Each row is a point on a tangle of strands that fork and nearly touch. The rows are in no order.
Two points are linked if the straight distance between their rows is under 81.6. Some points are linked to none.
j538: [  7  25  59  31  -8  -7 -19 -14 -26  -3  16  14  -4 -18  31  27 -25  -2
  -4  57 -13  20 -42   1 -16   0   2  16  -6  20   0   8  20  -6  28   5
 -21]
j322: [  9  27  -9 -24  14  -8  -6  18 -34  -8 -25   1  24  27 -13  19   8  10
  23 -34  29 -20  18 -19  -1   9  41  18  -9  -5 -46  -9   9 -21  -1  10
  33]
j739: [ 32  21  18  -3 -30  22  22  -6  -3   3  -6 -28 -36  13 -14   4   5  15
  -8   5  -1   6  11  12 -14  29  15  19 -52  -5  28 -16   4   2   2  27
  11]
j491: [ 13  25 -15 -20  24  -8  -7  40 -37  -8 -12   3  31  26 -23  26  10  12
  26 -40  20 -20  32 -38   8  14  47  -3 -23  -9 -46  -8  10 -12 -13   1
  22]
j643: [-34  31  -7 -21  15 -17 -17 -14 -17   0 -33  27  16  22  13  -7   0  -8
  28  13  38   2 -11 -11 -10 -20   8  22  45   9 -18  22 -11  -2  11  14
  24]
j295: [ 14 -22  32   6  10  -5  19  38  16  -2  21 -13  -2 -18   7   8   0  18
   3   5 -31 -11  15  -6 -20  30   3 -10 -27 -20 -25 -34  18  -5 -30 -10
   5]
j405: [-26 -16  -7   6   4 -26  11  20   4  10  19   9  -1   1  15  11   1 -16
  -4  -3  -2   9   1  -9  10  -1  -3 -17   4   4 -13   6   0  13   8   4
 -11]
j492: [ 29 -11  -8  -3  16   8  26  35  46 -20  16 -23  -5  -5  -2 -14  -3  35
   6 -28 -18 -19  43  -9 -18  31  16  17  -6 -22 -18 -47   6   5 -30   6
  20]
j705: [  9 -10  12   6   4   2  -3  -4   3  -1  -1  -2  12 -20   5  -3  -3  -3
  -3   8  -5 -18 -27  10   1  -5 -27 -11   6 -16  -9  14  -2 -17  -9 -21
  -8]
j917: [ 44  22  52  11 -12  28  20  -7   9 -11   3 -18 -28   5   6   1  -7  29
   9  19 -20  14  17  10 -32  31  43  42 -33   8  14 -47  21 -10 -15  24
  13]
j357: [-21  -9 -36  -4 -36  -6   0 -19   0  28  -3  -9 -12  -5 -37   7  22 -21
 -19 -22   0  21   6   2  27  -8 -33 -44   1  16  58  30 -20  24   6   1
  -3]
j4: [ 16 -32  14  -3  15   0  26  52  36  -2  19 -15  -2 -11   0  -3   2  25
   1 -10 -38 -20  35 -10 -24  30  14  -1 -15 -24 -34 -44  16   2 -38  -8
   8]
j241: [ -2   2   0   2  27   9  -1  25  22 -39  41  -8  12  23  28   4 -15 -13
   1 -16 -28   4  25 -14  17  -8  19  21  17  22  10 -21  14 -18 -14   5
   9]
j624: [-10  -2  58  19   1  17 -20  11 -27   7  16  16  26 -14  19  25 -10 -18
 -13  37 -14  11 -50   8 -11  -4 -12 -12  -6  19 -21   8  28 -36  -1 -29
 -11]
j646: [ 14 -14  18   6   3 -15  15  30   4  -4  21 -15  -2 -19  -7  17   1  17
  -2   4 -23  -2   8 -16  -7  35 -18 -20 -24 -23 -16 -17  14  14 -14  -7
   4]
j511: [-10   6 -24 -19  14  -4 -15  -2 -19  -6 -43  10  26   1 -18  -8  -8  -2
  18  -6  31 -36 -19  -9   4 -13  -9  -7  35 -19 -26  27  -9 -11   2  -7
  17]
j541: [  8   0   1  24   1 -41  11  -5  31   5  -2  14 -20 -19  20  15  -6  28
  -3  17  -3  21  -6  -1   5  12 -15  -1  16  -8  -8  20   4  41  39  11
 -20]
j136: [ -9  32 -20 -21  44  18 -33  20  16 -63   5   8  46  35   6  -1 -30  -5
  20  -9  -1 -20 -20 -13  21  -5   6   5  57   8  -2  26   5 -22  -8  -6
  22]
j160: [ 18  37   3   1   7 -41 -13  -4 -33 -10 -44  25   0   7  12  27   6  34
   6  10  28  10  -8 -13  15  14   9  20   1   2 -30  24  14  31  49  20
  10]
j572: [-19   7   4  13 -28  -6   5 -21  -1  19  28  -5 -34  12  -1  15   8 -18
 -22  14 -20  54   8   3  10  -2  -3  -1 -26  40  60   2  -2  31  17  19
 -19]
j69: [ -9 -11 -15   0 -26   3  -7 -27 -20   7   6  -9  -1  -5 -24   9  11 -29
 -17  -6  -3  15  -2  -3  26  -4 -34 -30   1  16  51  21 -14   9   0  -4
  -5]
j407: [ 35  22  39  15  -6   5  -9 -16 -42 -15 -17 -10   8 -16  -6  27 -10   4
   0  15  -5  -4 -29   7   4  13 -13   8  -9  -2   2   8  13 -17   8  -1
   0]
j305: [ 20  32  18   5  -6   2 -10 -24 -26 -11 -23  -2  -2   5  -3  -1 -13   0
   7   5   8  -4 -20   5  -5  -6  -3  29  12   9  11  11   3 -10  16  17
   7]
j300: [-17  -7 -24 -22  30  -3 -17  27 -15 -19 -19  17  39   7 -18  -3  -7 -10
  19 -12  14 -39 -12 -20  13 -14  -1 -22  24 -13 -29  26  -9 -14 -12 -17
   4]
j784: [-31 -31 -52 -15   6 -30   8  29  10  47 -25  12  -2  10 -32 -18  31  12
   9 -14  27 -28  24  -7   0 -21  22 -17   0 -27 -31   1 -29  26   4   4
  -3]
j13: [  4  16 -40 -28  33  12 -16  11   3 -52   4  -1  40  22 -14  -3 -29 -11
  11 -32  13 -28   4 -28  35  -4  -6  -7  47   4   6  25 -10  -4  -7  -1
  21]
j916: [ 11  13 -16   6  17  14  -9 -16  26 -42  15  -1   8   6  16 -15 -28  -4
   3  -7  -7  -3  -1   0  12  -5  -2  23  42   7  18   6  -2  -3   7  10
  -1]
j231: [-13  15 -30 -23  26 -23  -4  55 -39  -6   4   7  24  29 -29  17  12  -7
  15 -36  20 -18  31 -50  15   8  44 -11 -30   3 -44   5   0   7  -6   1
   3]
j57: [ 30  35  -9 -10  -2 -36   4   2 -30  -4 -44  14  -3  13  -3  28   8  52
  -1  -5  34   0  12 -18  17  33  11  18 -19 -22 -32  16  12  35  49  23
  12]
j611: [-35   0  -7 -14 -22  -8   7  17 -35  39  11 -12 -14  34 -22   5  33 -35
 -13   1  12  14   8   1   2  -2   5 -25 -53  10   8 -10  -6  -9  -2   5
  11]
j436: [ 39 -12  -5   8  -3  26   7 -24  23 -12 -20 -23   6 -25 -14 -33  -4  23
   1 -10  -2 -42  -1  27 -16   6 -17  15  13 -30   5 -13 -15  -9 -18  -4
   4]
j696: [-15 -12  -4   0  18  13  10  17  29 -16  36  -4   2  19  27 -11  -7 -20
   1 -12 -25   1  13  -1   0 -14  14  18  11  18   7 -22   4 -20 -25  -2
  -1]
j158: [ -1  21  42  17  16 -18 -12  38 -26 -26  21   9  19   6  41  46 -13  -5
  -2  25 -15  23 -26 -15  16  12   8  -1  -3  16 -21   9  40 -17  17 -10
   2]
j184: [  7   3  -5   8  30  22   0  10  33 -62  58  -4  13  20  24  -3 -22  -9
  -8 -12 -39  12  32 -18  28  -4   7  17  24  26  47  -6   8 -19 -11   1
   8]
j473: [-27 -13  -1  11  -9 -19  15  11  14  13  34   1 -21  10  23   2   5 -19
 -10   7 -18  27  20  -3  -1  -5   2  -1  -6  15   6 -11  -3  18   5  14
 -16]
j607: [ 18 -18  -5  17 -13  41  -9 -57  46 -17  11   1  -5 -44   3 -33 -23  11
  -5  18 -16   5 -17  20  -3 -14 -28 -19  29  -8  48  21 -14  14 -15 -25
 -32]
j31: [ 32 -11  -3   6 -22  19  11 -27   7   0  -3 -25  -8 -28 -28 -13  -9  12
 -18  -5 -16  -7   2  11   0  17 -35 -17  -8 -18  44   3 -12  14  -9  -9
  -7]
j654: [-23 -13 -38 -18   8 -22   3  26  -4  36 -34  12  -4  16 -22 -13  31  25
  12  -9  37 -31  23  -9 -11  -8  30   7 -12 -29 -52  -6 -19  16  17  12
   8]
j51: [-32  -5  13  18 -14 -17  16  -5  14  27  35   7 -38   7  20   4   9 -15
  -8  19 -20  49  11   7  -9  -7   6   5 -16  22  23 -11   1  30  19  20
 -18]
j233: [-34  -8   7   5 -29   7   1  -9 -25  47  12  -8 -21  15 -11  -7  27 -33
 -18   9   4  28   2  14  -7  -8  -4 -21 -42  23  25 -17  -8  -3  -6   2
  -3]
j122: [-12  -1   1   2 -12 -33   3  -4 -16  56 -45   7 -23   8 -11  -5  37  28
   3  18  44  -3   3  13 -19  -7  20  12 -17 -21 -41 -10  -2  10  34  16
  10]
j835: [ -5  -2 -35 -21  31 -12 -10  28  -9 -26   3   7  31  13 -14   8  -9 -11
  12 -29  18 -23   9 -31  26  -1   7 -13  25   0 -17  23  -5   4  -1  -3
  10]
j360: [ 31 -21   1   9 -15  32   0 -45  25 -14   0  -7  -4 -48 -15 -22 -21  13
 -12   8 -21  -2 -10  15   2   2 -48 -22  21 -13  53  22 -12  15 -16 -21
 -22]
j881: [ 23 -15  11   4 -21  22  10  -4 -17   3   1 -33  -1 -22 -36  -5   8   4
 -23  -2 -14  -9   2   3  -5  25 -34 -30 -36 -21  26 -12  -8  -8 -27 -20
   2]
j164: [-24 -30 -15  -3   5 -30  11  23   1  27   5   9  -1   7   1  -2  13 -13
   2  -3   6  -6  -2  -2   3 -12   1 -10  -6  -7 -35  -4  -8   7   4  -3
  -9]
j847: [-42  24  11  -2   4 -23 -13  -8  -1   1 -11  36  -6  20  31   3   0 -13
  20  29  23  16 -31   2 -11 -21  16  25  43  23 -18  19   0   5  24  13
   0]
j620: [ 18  19 -23   6  36  -8  -5   6  34 -66  23   9  15  20  25   6 -37  11
   3 -14 -12   6   2 -17  33   4   0  18  44   6  11  23  11  14  21  13
   5]
j907: [-35   2  37   9   7  -9  -4  17 -16  17  13  11  -2  19  38  13   4 -31
   0  17 -10  15 -18   1 -14 -22  28  23 -10  31 -29 -21  22 -30  -6   1
  -4]
j376: [-10  -1 -27 -18  -9 -20   3  11 -18  49 -47   1 -17  19 -24 -12  46  30
  11   7  53 -24  23   8 -12  -3  31   6 -22 -27 -45 -10 -14   6  24  17
  18]
j540: [  3   2   6  20  -2 -41   7  -6   9   6   4  10 -13 -19   9  33 -10  11
  -9  18  -8  35 -11  -2  20  11 -28 -21   6   1  13  32   7  40  41   8
 -20]
j243: [-19  12 -19 -17  13 -35   2  46 -35   1  15  -5   9  30 -18  25  14 -13
   6 -26  13   3  32 -37  19   6  30 -19 -36   6 -25   3   8  16  11   9
   8]
j972: [-18  -3  26   3   3 -15  12  26  -7  22  13   2  -7  18  26   6  15 -14
   9   7  -4   2   1   7 -21  -3  36  21 -26  12 -35 -31  16 -17  -6   6
  -4]
j776: [ -1  11  48  12 -11 -17   2  16 -43  22   7  -8  -1   2   5  37  10 -11
   0  18  -3  19 -16   0  -8  10   7  -7 -51   4 -21 -18  24 -24   7   2
   5]
j919: [-27 -25 -30   0 -23  23   2 -46  51  12   6  15 -22 -22   3 -34  -1 -23
   2 -10  -6  20   6  31   1 -44  -8 -13  31  14  42  12 -23   8  -7 -14
 -31]
j998: [  8   7 -43  -9  -8 -18  -7  -9 -16   8 -48  -6   4  -6 -42   8   3  24
  -3 -24  31 -18   0  -5  26  -2 -27 -23  13 -20  13  37 -18  30  28   6
  15]
j235: [  0  45  -8  -2  13 -37 -14 -18  -7  -9 -39  30 -10  17  19  14  -5  26
  14  11  34  23  -7  -9   9  -5   9  35  31  15 -17  29   5  35  48  29
   6]
j760: [  6  11  37   1 -12 -14   0  12 -62  19   5 -14   1  15 -10  48  13 -16
 -14   8  -1  18 -13  -9   9  20  -2 -20 -59   4  -6  -4  22 -17  10   3
  12]
j855: [ 48  21  43  -5 -28  27  25  -5  10   7  -4 -24 -41   5  -9 -10   1  31
   0  21 -10   6   8  10 -31  40  27  24 -47 -18  22 -37  10   8  -7  27
  16]
j746: [-43 -27   0  -7   6  -8  -3  20 -11  25  -4  13   4  14  11  -6   9 -35
   5   2   4 -11 -11   4  -9 -26  13  -1   1  11 -29  -9  -6 -21 -18 -12
  -9]
j104: [-11  29   0  11   1 -36  -4 -13   7   7 -14  29 -13  15  23   2  -5   4
  11  18  21  23 -15   1  -3 -14  17  29  34  22 -10  18   4  24  40  23
  -6]
j478: [  5  30  42  11  11 -21 -13  32 -23 -18  11   8  16   9  45  42  -6   0
  12  13  -5  12 -14 -10   2   2  29  23  -6  18 -38  -4  39 -25   7  -2
  12]
j363: [ -8 -11  45  15  -2  43 -25 -15 -27  11  15  13  34 -21   4   2 -11 -27
 -27  30 -12   4 -53  15  -7  -8 -23 -24  -6  13  -6   7  10 -38 -12 -42
 -13]
j409: [ 35  19 -34  -6  -2 -22   2   2  -3   0 -39   0  -8   4 -25  15   9  62
  -5 -27  35 -13  18 -13  20  27   1   7 -11 -26 -12  22  -5  43  41  20
  14]
j188: [ -6  -1  -5   8 -29   1  -2 -17 -12   6  23  -8 -20   3 -12  21  13 -17
 -20   7 -14  36   6  -4  26   8 -22 -14 -21  29  64  18  -8  26  22  15
 -13]
j211: [ 13  31  13  -2  11 -37 -16   8 -49 -14 -35  17   8   1  11  34   2  19
   8  14  29  -1 -15 -22  12  11   0   2  -5  -8 -40  29  21   7  32  -1
   6]
j879: [ 20  -6 -41  -8  -3  -6   2  -4  14 -17 -17 -14   8 -18 -36   9  -7  17
  -7 -31  14 -13  13  -6  30  13 -32 -27  16 -19  24  36 -18  36  15   4
   3]
j435: [-33 -74  -9  -4  -7   4  19  16  32  30  46  34   5 -25  23 -13   8 -25
 -18  11 -41  22   1   1   4  -2 -18 -47 -13   2  -7 -14  -6   3 -21 -42
 -39]
j465: [-20  -2 -20  -9   9  -6  -7   1  15 -21   8  22  17  -8   9  -1 -23  -8
   1   4   7  -4 -29  -3  21  -5 -20 -25  43  -2  -5  37  -7  -3   8 -17
  -6]
j208: [ -5  36 -17 -38  29  -6 -14  12 -29 -16 -36   8  27  26  -3   3   3   1
  30 -30  28 -24  16 -17  -3  -5  29  23  17   3 -34   0  -6 -20  -6  11
  36]
j251: [-26 -15 -27   0 -16  16   7 -28  24   9  18  -5 -25  -1   9 -31   7 -28
  -6 -17  -7  15  20  15  -1 -29  -4   0  11  16  39  -9 -14  10 -13   7
 -18]
j520: [  2 -14  -2  22  -3 -38   9   4  16  45 -26   6 -21 -14   7  -4  31  40
  -2  21  28  -1  -2  11 -14   1   2   5  -5 -24 -40  -6  -2  31  33   6
  -5]
j332: [-21  20  -8 -24 -12  14  -9 -26 -36  -9  -7  -8   4  20 -15  -5   1 -38
   2 -16  10   0   7  -1  10 -17  -5   7  16  28  39   3 -17 -16 -11  15
  19]
j155: [ 33  15 -16   4  13   8  -3 -14  19 -41   2 -17   0   0   2  -6 -22  11
  -5 -20  -2  -5   7  -2   7   8  -9  26  24  -2  27   3  -6   4   7  13
   5]
j890: [ -2   8 -30 -14   8 -16 -14 -10 -20   0 -48   9  17  -8 -31   2  -5  11
  11  -9  38 -25  -7  -7  17 -11 -20 -16  33 -19  -5  36 -15  10  11  -2
  16]
j137: [ -4 -31 -19  10 -17  38  -6 -47  58  -7  18  16 -12 -45  13 -35 -14  -6
  -2   9 -16  18  -3  26   1 -26 -23 -25  34  -2  38  16 -15   3 -14 -31
 -39]
j633: [ 10  30  11 -16 -21 -12   3  15 -58   7  -6 -19  -5  29 -22  43  15  -3
  -4  -6  15  13   3 -11  14  20  10 -16 -56  -2   3  10   8   2  25  15
  16]
j768: [  4  31  29  -1  16 -33 -10  37 -35  -8 -16  13  21  16  28  38   5   5
  16  -2  11   2   0 -19  -1   4  38  20 -10  11 -61  -3  39 -13  10   3
  14]
j476: [-40 -23 -47 -16 -24 -15  -2   2   1  34   2   4   7   6 -37   6  25 -31
  -6 -26  10   6  16  -6  28 -16 -16 -55   8   9  28  21 -27  22  -3  -3
  -2]
j831: [ -7  21   2 -26  -8  32 -10 -25 -36  -4 -24 -20   7  24 -20 -16   3 -33
  16 -10  14 -20  -2   6  -5 -18   3  14   9  15  22  -1 -19 -40 -27   8
  28]
j979: [-49 -23   5   1  -7   6  -6 -11   6  43   2  27  -7   3  25 -22   8 -40
   1  20   0  12 -21  23 -18 -38   6   2  12  18  -9 -12  -4 -17  -9 -12
 -20]
j509: [ 29   3 -33  -6 -12  25  19 -10  38 -18  15 -26 -27  -3 -21  -9 -15  27
 -13 -25 -16   6  37   1   7  30 -12  15  -4 -10  54  -2 -17  40   7  25
  14]
j640: [ 21  13 -19 -16  -9  25  10   0 -15  -1 -14 -37  -1  23 -38 -14   5  -3
   4 -35  19 -24  18   6  -3   8  14  10 -22 -17   6 -19 -11 -25 -16  12
  24]
j616: [-37 -52  -8   5  -5  20  10 -14  55  30  23  46 -16 -23  43 -33   1 -18
   0  18 -24  17 -16  33 -20 -35   1 -11  16   6 -14  -6 -11  -5 -13 -35
 -45]
j296: [ 36  -4 -24   3   9  16  16 -15  45 -40  12 -18  -8 -12  -3 -24 -28  23
  -2 -28 -16  -8  24   5  -2  16 -17  21  24 -14  33  -9 -13  23  -5  20
   8]
j77: [ 21 -25   4   7 -14  37   3 -32   3   9 -29 -22  -2 -35 -19 -36   1   9
  -5   2   1 -36 -13  34 -26 -10 -25  -3  -6 -26   5 -16 -16 -18 -29 -23
  -5]
j302: [-40 -29 -63 -22   1 -17   4  17  28  35 -16  12  -4   9 -24 -21  22 -10
  14 -31  19 -14  25  -2   8 -28  13 -15  17 -13 -10   5 -32  25   1   6
  -3]
j981: [-11  14  -8  -9   1 -29   7  43 -27  11  13  -7  -1  31  -2  23  19  -4
  -2 -15  10   9  24 -25   2  13  33  -7 -46  -8 -24 -13   7   9  16  17
  12]
j929: [  3  25  17   5  20 -38 -18  22 -42  -2 -28  25  22   0  19  38   5  19
  12  11  25 -12 -12 -28   8  12  12  -3  -8 -10 -64  16  31  -6  20  -8
   7]
j809: [ 13  -8   4  22   2 -39   7  -2  31  19 -16  17 -16 -22  17   6   5  39
   1  22  15   2 -10   9  -9   9  -7   9  21 -16 -32   8   6  36  37   8
 -17]
j174: [ -7 -18  35   9  -4  34 -12 -17 -20  22  -5   3  17 -14  -3 -17   0 -27
 -13  19  -9 -11 -33  23 -18 -18 -15  -6 -11   5  -9 -11   3 -42 -30 -36
 -13]
j564: [ 21  -8  14   3   2  40   5 -24  34 -26  21 -22 -14  -6   9 -34  -7   7
  -6   1 -31   0  26  12 -29  -8   8  29  -8  10  36 -37   8 -17 -36 -10
  -7]
j26: [  1 -22  15   1 -24  16  16   5  -2  28  16 -19 -11 -19 -24  -6  18   5
 -26  10 -23  -1   3   3 -14  29 -26 -41 -44 -20  14 -22  -3   4 -23 -21
  -5]
j336: [ 30  12  33   6   0  35   8  -3  13 -18  10 -28  -8  -1  -1  -8  -3  12
   1  -1 -20  -5  18  15 -27   9  24  31 -22   6  18 -40  21 -32 -37   3
  12]
j585: [-41   1  32  13   6  12 -16  -2  -6  20  12  28  -3  16  38  -8  -3 -31
   5  40  -6  17 -32  15 -20 -33  19  20  11  31 -21  -9  11 -28  -2  -8
 -16]
j150: [  6 -17  -1  -2   7  40  10 -26  38 -39  33 -17 -21 -12  14 -37  -9   2
 -11   1 -28  11  30   3 -13  -5   0  20   6   7  50 -21  -2   2 -29  -3
 -15]
j22: [ 24   8  43  33  -5 -14  -5 -17 -11   0  -2  16  -4 -32  15  29 -23  21
  -4  48 -13  21 -42   3  -8  14 -21   2   0   5   0  21  14  18  30   0
 -21]
j415: [ -3 -29  12   9  -3  12   4  -2  10   1  24   0   5 -23   4  -4  -4 -15
 -11  11 -23   2 -10  -2   3   1 -29 -22  -1  -4   7  -6   0  -8 -17 -25
 -14]
j832: [ -5  28  16   1   1   1  -6 -17 -18  -3 -12  -3 -10  18  12  -8   0 -14
  13   1   9   1  -4  11 -18 -18  20  38  11  22   0 -16   0 -21  -3  18
   7]
j764: [ 42  -4  45  14  -8  43   1  -8 -13   4 -16 -26   8 -24 -13 -10  -1  12
   1  10 -12 -24  -9  24 -31   8  -4  11 -19 -15  -8 -27  15 -41 -44 -22
   6]
j64: [ 16   1  34  26  -7 -14   2 -20   3   2  16  13 -12 -37   8  19 -22  17
 -11  42 -24  33 -29  -5   2  14 -32 -13   3   8  27  29   8  30  29   4
 -27]
j401: [ 22  26   6 -16 -28  22  14  -9 -24   7  -8 -32 -20  27 -26   1   8  -7
  -5 -11  10  -2  10   9   0  17  18   7 -46  -2  26 -12   0 -14  -1  23
  21]
j977: [ -3   1  24   8  -7 -17   9  11 -20  28  -1  -9 -20  16   6   8  13   0
   0   9  10   5   0   7 -14   3  18   9 -34  -3 -21 -24  11 -10   4  13
   0]
j976: [  4 -33   5   1   2 -13  11  35  -1  17  27 -12   9 -21 -21  11  16   5
 -14   6 -26  -7   6 -15  -1  29 -22 -49 -39 -24  -7 -12   0  15 -18 -18
  -5]
j290: [ 37 -15  31  13   2  49  -5 -27   7  -8  -4 -19  11 -42 -12 -30 -10  14
  -7  16 -19 -26 -23  27 -28  -7 -21   1  -1 -14  13 -15   1 -33 -45 -38
 -10]
j552: [-12  43 -15 -36  18  -5 -10 -12 -27  -9 -47  19  23  30   4  -9   1   4
  35 -11  40 -14   6 -12  -8 -12   9  36  34   9 -13   9 -18 -12   7  24
  39]
j494: [  7  -9  33  11  -5  38 -10 -13 -21  14  -9 -17  11 -11  -1 -10   4 -18
  -4  10  -5 -20 -18  28 -22 -17   2  11 -14  10  -6 -22   7 -52 -37 -22
  -1]
j636: [ 37  12 -29  -9  11 -13   1   4  -5 -14 -32  -5   2  -5 -26   3   0  47
   2 -35  32 -25  17 -17   9  25   1   3  -6 -32 -25  10  -5  20  22  11
  20]
j888: [-23 -41 -15   7  -1  16  12 -14  73  12  16  34 -12 -24  40 -48  -4  -7
  10  11 -19   0 -11  33 -20 -27   5   5  32  -7 -13 -10 -13  -2 -18 -27
 -39]
j592: [-13   0   5   3   9  11  -5   4   9 -10   9   0   2  13  26 -20  -5 -17
   7   1  -7  -6  -4  14 -15 -19  19  33  19  17  -7 -18   1 -24 -17   1
  -2]
j444: [-40 -30 -45 -13 -19 -16   7  -6  20  41 -12   6  -5  -2 -22 -11  21 -24
  -1 -24   6   0  18   4  16 -31  -7 -34  18  -2  17  11 -27  19   1  -3
  -9]
j989: [ -7  17  60  26   0  11 -25 -11 -20   0  11  16  10 -13  21  12 -26 -20
  -4  50  -5  16 -53   8 -18 -11  -4   7  10  22  -8   9  20 -26  17 -12
 -18]
j474: [ -3   4  -3 -19  -5  27  -1  -4 -27   5 -24 -21   7  24 -20 -17  13 -19
  11 -24  15 -25   8   7 -10  -9  22  12  -8   4  -4 -18  -7 -45 -32   7
  24]
j513: [-21 -46   9   7  -4   1   9   7  24   9  46  13   6 -21  19   1   9 -24
 -21  14 -33  17   0  -4   4   8 -28 -36  -6   2   3  -8  -3   5 -22 -25
 -18]
j39: [-37  -8 -12   3 -37   9   3 -26   8  43   3 -10 -33  11  -6 -26  25 -30
 -17  -5   7  31  17  24  -6 -26   3  -6 -17  22  43 -15 -15   9  -5  13
 -10]
j239: [ 35   2  31  16  -7  15 -10 -13 -25 -15 -10 -11  16 -30 -13   4 -10   4
 -10  13  -8 -18 -32   7   0   9 -35 -10  -1  -7   6  10   5 -17  -8 -19
  -3]
j849: [ 42  -6  -5   2  10  15  13   8  32 -16  -4 -26   4 -14  -7 -18  -7  33
   3 -25  -5 -32  18  10 -16  22  -2  19   2 -29  -9 -29  -4  -3 -21   2
  12]
j386: [ 21  -4 -50  -4  -2   0  12   5  31  -8  -1 -18  -6  -6 -28  -1  -6  26
  -8 -38   7  -4  28  -7  16  18 -13  -1   3 -20  27   9 -22  40  20  25
   9]
j603: [  2 -15 -15   8   5  15  12 -20  51 -36  41  -4 -27 -15  16 -22 -17   5
  -9  -7 -33  26  36  -1   6   4  -8   7  23   7  55 -11  -7  22 -13   2
 -13]
j534: [  3  29 -20 -16  46  26 -42  23  21 -54  -9  -1  52  35  11  -3 -25  10
  29 -13  -2 -26 -22  -3   6  -6  16  17  60   2 -24  13  18 -34 -16  -8
  22]
j762: [-46 -58   9   6  -4   8  12  -9  46  44  34  41 -11 -26  37 -20   9 -32
 -10  22 -26  34  -9  20 -11 -22  -7 -24  -3  14  -4  -9  -5   3 -12 -35
 -43]
j590: [  8 -15  -9  17   7  -5  11 -11  50  -8  14   9  -8 -25  18 -22 -11  11
   3   9 -12  -1  -4  11  -9   4 -10   2  32 -15  -3   1  -8  18   3  -3
 -14]
j321: [  3 -33 -10  10   5   8  12  -4  65  -6  16  12  -5 -24  32 -30 -11  14
   2  10 -18 -12 -12  18 -10  -7 -11   2  35 -25 -12  -6  -7   5 -14 -25
 -24]
j120: [ 21   9  -8  -1  -2 -15   0   4 -17  -8 -16  -9   7  -7 -16   9  -2  19
   1 -12  18 -14  -2  -9   9  16  -7  -4 -11 -17 -12  11  -2   6  16   3
   9]
j953: [ 20  20  -9   3  34   3 -12  16  23 -76  39  -4  18  20  22  19 -33   5
  -1 -17 -29  14   9 -27  40  10   3  16  32  18  32  12  16  -3  16  10
  10]
j801: [-22   2 -14  -7 -19   9 -14 -30 -30  -9   7  -7   4  10 -16   1   3 -34
 -10  -7   4  14  -3  -8  32 -11 -22 -16  12  32  48  25 -16  -2  -8   9
   6]
j648: [ 11  22  -3 -13 -12  -9  -3   5 -52   0 -15 -18   9  16 -32  24   4  -6
   0 -14  18  -8   1 -17  16  17  -6 -10 -29  -7   2   9   2  -8  11   6
  22]

Follow the links from the first point to the second, and from the first to the third. Name the last point that the two ways share.
j474; j164; j654 -> j69
j768; j648; j104 -> j160
j831; j572; j541 -> j69
j552; j158; j977 -> j160

A fork is a point with three links, a tip a point with one. Leave the first point through the second and follow the links. Name the first fork or tip that comes.
j208; j322 -> j981
j360; j607 -> j611
j977; j972 -> j69
j746; j979 -> j160

Name the points in between on the shortest way along the links from the first point to the second, in order.
j300; j696 -> j511, j890, j998, j879, j386, j509, j296, j155, j916, j620, j953, j184, j241
j494; j520 -> j174, j363, j624, j989, j538, j22, j64, j540, j541, j809
j51; j784 -> j572, j188, j69, j357, j476, j444, j302
j235; j478 -> j160, j211, j929, j768
